A landscape with many valleys, sampled at points; each row gives a point and its height.
From any point a ball takes the steepest step (drop divided by distance) to one of its 3 nearest points. It stops when none of these is lower. Distance is the straight distance between rows; heights are no part of it.
tusif (h 475): [132, 146, 145, 132, 109, 103, 192, 85]
Bedi (h 254): [106, 134, 124, 100, 118, 143, 124, 154]
Vena (h 391): [123, 116, 94, 127, 135, 124, 82, 183]
Sazad (h 344): [96, 148, 182, 109, 131, 210, 108, 114]
Pafog (h 480): [114, 134, 159, 126, 102, 139, 185, 87]
nase (h 322): [152, 95, 84, 154, 135, 68, 119, 157]
kal (h 213): [105, 145, 136, 97, 113, 166, 119, 164]
Pekip (h 579): [184, 110, 83, 160, 175, 91, 64, 150]
Lus (h 327): [135, 162, 154, 125, 127, 152, 144, 100]
daz (h 354): [161, 125, 92, 134, 147, 90, 105, 149]
kel (h 558): [82, 119, 162, 111, 94, 153, 165, 93]
vini (h 347): [139, 38, 69, 157, 149, 115, 108, 171]
Tezez (h 114): [127, 175, 146, 111, 145, 160, 115, 127]
nup (h 612): [87, 113, 190, 132, 99, 158, 165, 60]
Saf (h 461): [132, 120, 111, 117, 116, 107, 145, 158]
Muber (h 466): [154, 156, 172, 160, 143, 124, 161, 33]
sinim (h 162): [175, 184, 122, 130, 169, 130, 88, 127]
kelib (h 178): [110, 155, 138, 96, 136, 183, 86, 160]
rav (h 410): [146, 134, 108, 127, 122, 97, 145, 144]
zomer (h 460): [121, 113, 110, 120, 97, 85, 182, 150]
Dis (h 400): [104, 105, 111, 105, 85, 78, 195, 144]
Rasu (h 454): [134, 80, 86, 143, 124, 92, 129, 172]
volum (h 383): [149, 152, 124, 132, 117, 97, 158, 109]
zoga (h 353): [98, 149, 186, 120, 145, 210, 73, 90]
ligon (h 334): [76, 100, 117, 95, 93, 131, 143, 193]
vopo (h 223): [155, 171, 119, 122, 159, 140, 89, 146]
somu (h 858): [82, 101, 199, 156, 102, 155, 104, 41]
resoz (h 127): [150, 26, 68, 171, 171, 122, 113, 162]
vil (h 420): [94, 96, 113, 107, 88, 106, 166, 174]
Vutu (h 111): [87, 110, 135, 102, 91, 118, 194, 135]
nanan (h 487): [94, 99, 100, 100, 118, 156, 84, 194]
nakuf (h 503): [151, 66, 76, 157, 146, 91, 108, 157]
mor (h 115): [150, 90, 78, 146, 116, 51, 146, 142]
loka (h 263): [77, 116, 132, 90, 87, 145, 162, 165]
gemu (h 395): [160, 172, 145, 152, 141, 115, 168, 67]
vamo (h 325): [160, 157, 115, 143, 138, 102, 130, 128]
dul (h 740): [110, 125, 194, 154, 130, 155, 130, 35]
dito (h 606): [66, 104, 170, 102, 80, 161, 185, 92]
fubo (h 289): [88, 128, 140, 98, 106, 153, 151, 152]
mimen (h 326): [196, 182, 97, 137, 180, 97, 92, 122]
Dami (h 430): [116, 106, 104, 113, 119, 126, 102, 184]
Tas (h 320): [112, 148, 144, 112, 118, 143, 153, 124]
Modu (h 552): [117, 130, 176, 134, 116, 153, 159, 74]
Mak (h 99): [168, 187, 120, 135, 161, 120, 103, 116]
dig (h 427): [133, 95, 89, 116, 136, 134, 68, 186]
Gat (h 198): [166, 123, 95, 148, 120, 60, 162, 128]
Rodi (h 124): [99, 149, 137, 84, 135, 176, 90, 172]
libek (h 268): [95, 141, 147, 95, 110, 172, 141, 142]
gisis (h 335): [133, 134, 109, 112, 140, 147, 82, 179]
zele (h 260): [140, 174, 152, 132, 134, 134, 146, 95]
zevo (h 181): [121, 173, 161, 104, 155, 189, 88, 113]
bugol (h 521): [149, 58, 82, 155, 156, 108, 81, 165]
Napam (h 495): [118, 48, 83, 145, 132, 121, 100, 184]
mabe (h 361): [155, 36, 77, 177, 144, 90, 127, 158]
dute (h 156): [136, 187, 144, 120, 160, 170, 91, 115]
dar (h 485): [107, 76, 91, 113, 107, 109, 122, 186]
Fem (h 306): [91, 141, 154, 99, 122, 179, 128, 126]
Bukam (h 316): [151, 175, 152, 140, 139, 132, 151, 85]
fozem (h 286): [127, 140, 113, 118, 129, 133, 113, 167]
misug (h 321): [166, 155, 113, 141, 132, 81, 166, 107]
palo (h 707): [79, 127, 197, 128, 116, 192, 103, 75]
Poz (h 191): [174, 189, 125, 139, 156, 108, 130, 103]
rinez (h 452): [170, 94, 77, 162, 156, 80, 103, 149]
Mulo (h 664): [92, 123, 185, 134, 114, 177, 132, 69]
voki (h 899): [68, 78, 213, 143, 96, 167, 122, 51]
biz (h 277): [151, 155, 102, 122, 143, 114, 96, 156]
Bubi (h 550): [139, 152, 179, 150, 142, 154, 138, 52]
kuvun (h 439): [121, 157, 174, 141, 132, 160, 130, 71]
gobud (h 323): [117, 127, 134, 117, 100, 111, 180, 111]
fet (h 202): [154, 102, 95, 148, 113, 68, 136, 151]
Fen (h 248): [111, 162, 185, 124, 141, 189, 106, 89]
fimi (h 348): [128, 108, 100, 122, 92, 62, 188, 136]
meka (h 163): [147, 184, 149, 126, 152, 148, 111, 106]
fazos (h 247): [171, 171, 106, 130, 168, 113, 64, 143]
Zipir (h 255): [153, 131, 105, 140, 112, 58, 191, 112]
mimig (h 288): [173, 160, 105, 140, 142, 97, 123, 123]
lin (h 419): [146, 110, 94, 138, 135, 109, 107, 169]

Two balls start at each pair of points below. Name the first point that both come to, or write none.
rav / vopo => Mak
daz / fazos => sinim
zomer / lin => none
Fem / fubo => kal
Saf / Tas => kal

Call two points neighbours if one is among the 3 nearest of the other. Go from one point of each pair to the other, from neighbour to neighbour, staying as low as possible. Name the highest point that can't be avoided.
resoz / Tezez => Napam
Mak / Rodi => fozem
Vutu / mor => vamo
Mak / Vutu => fubo
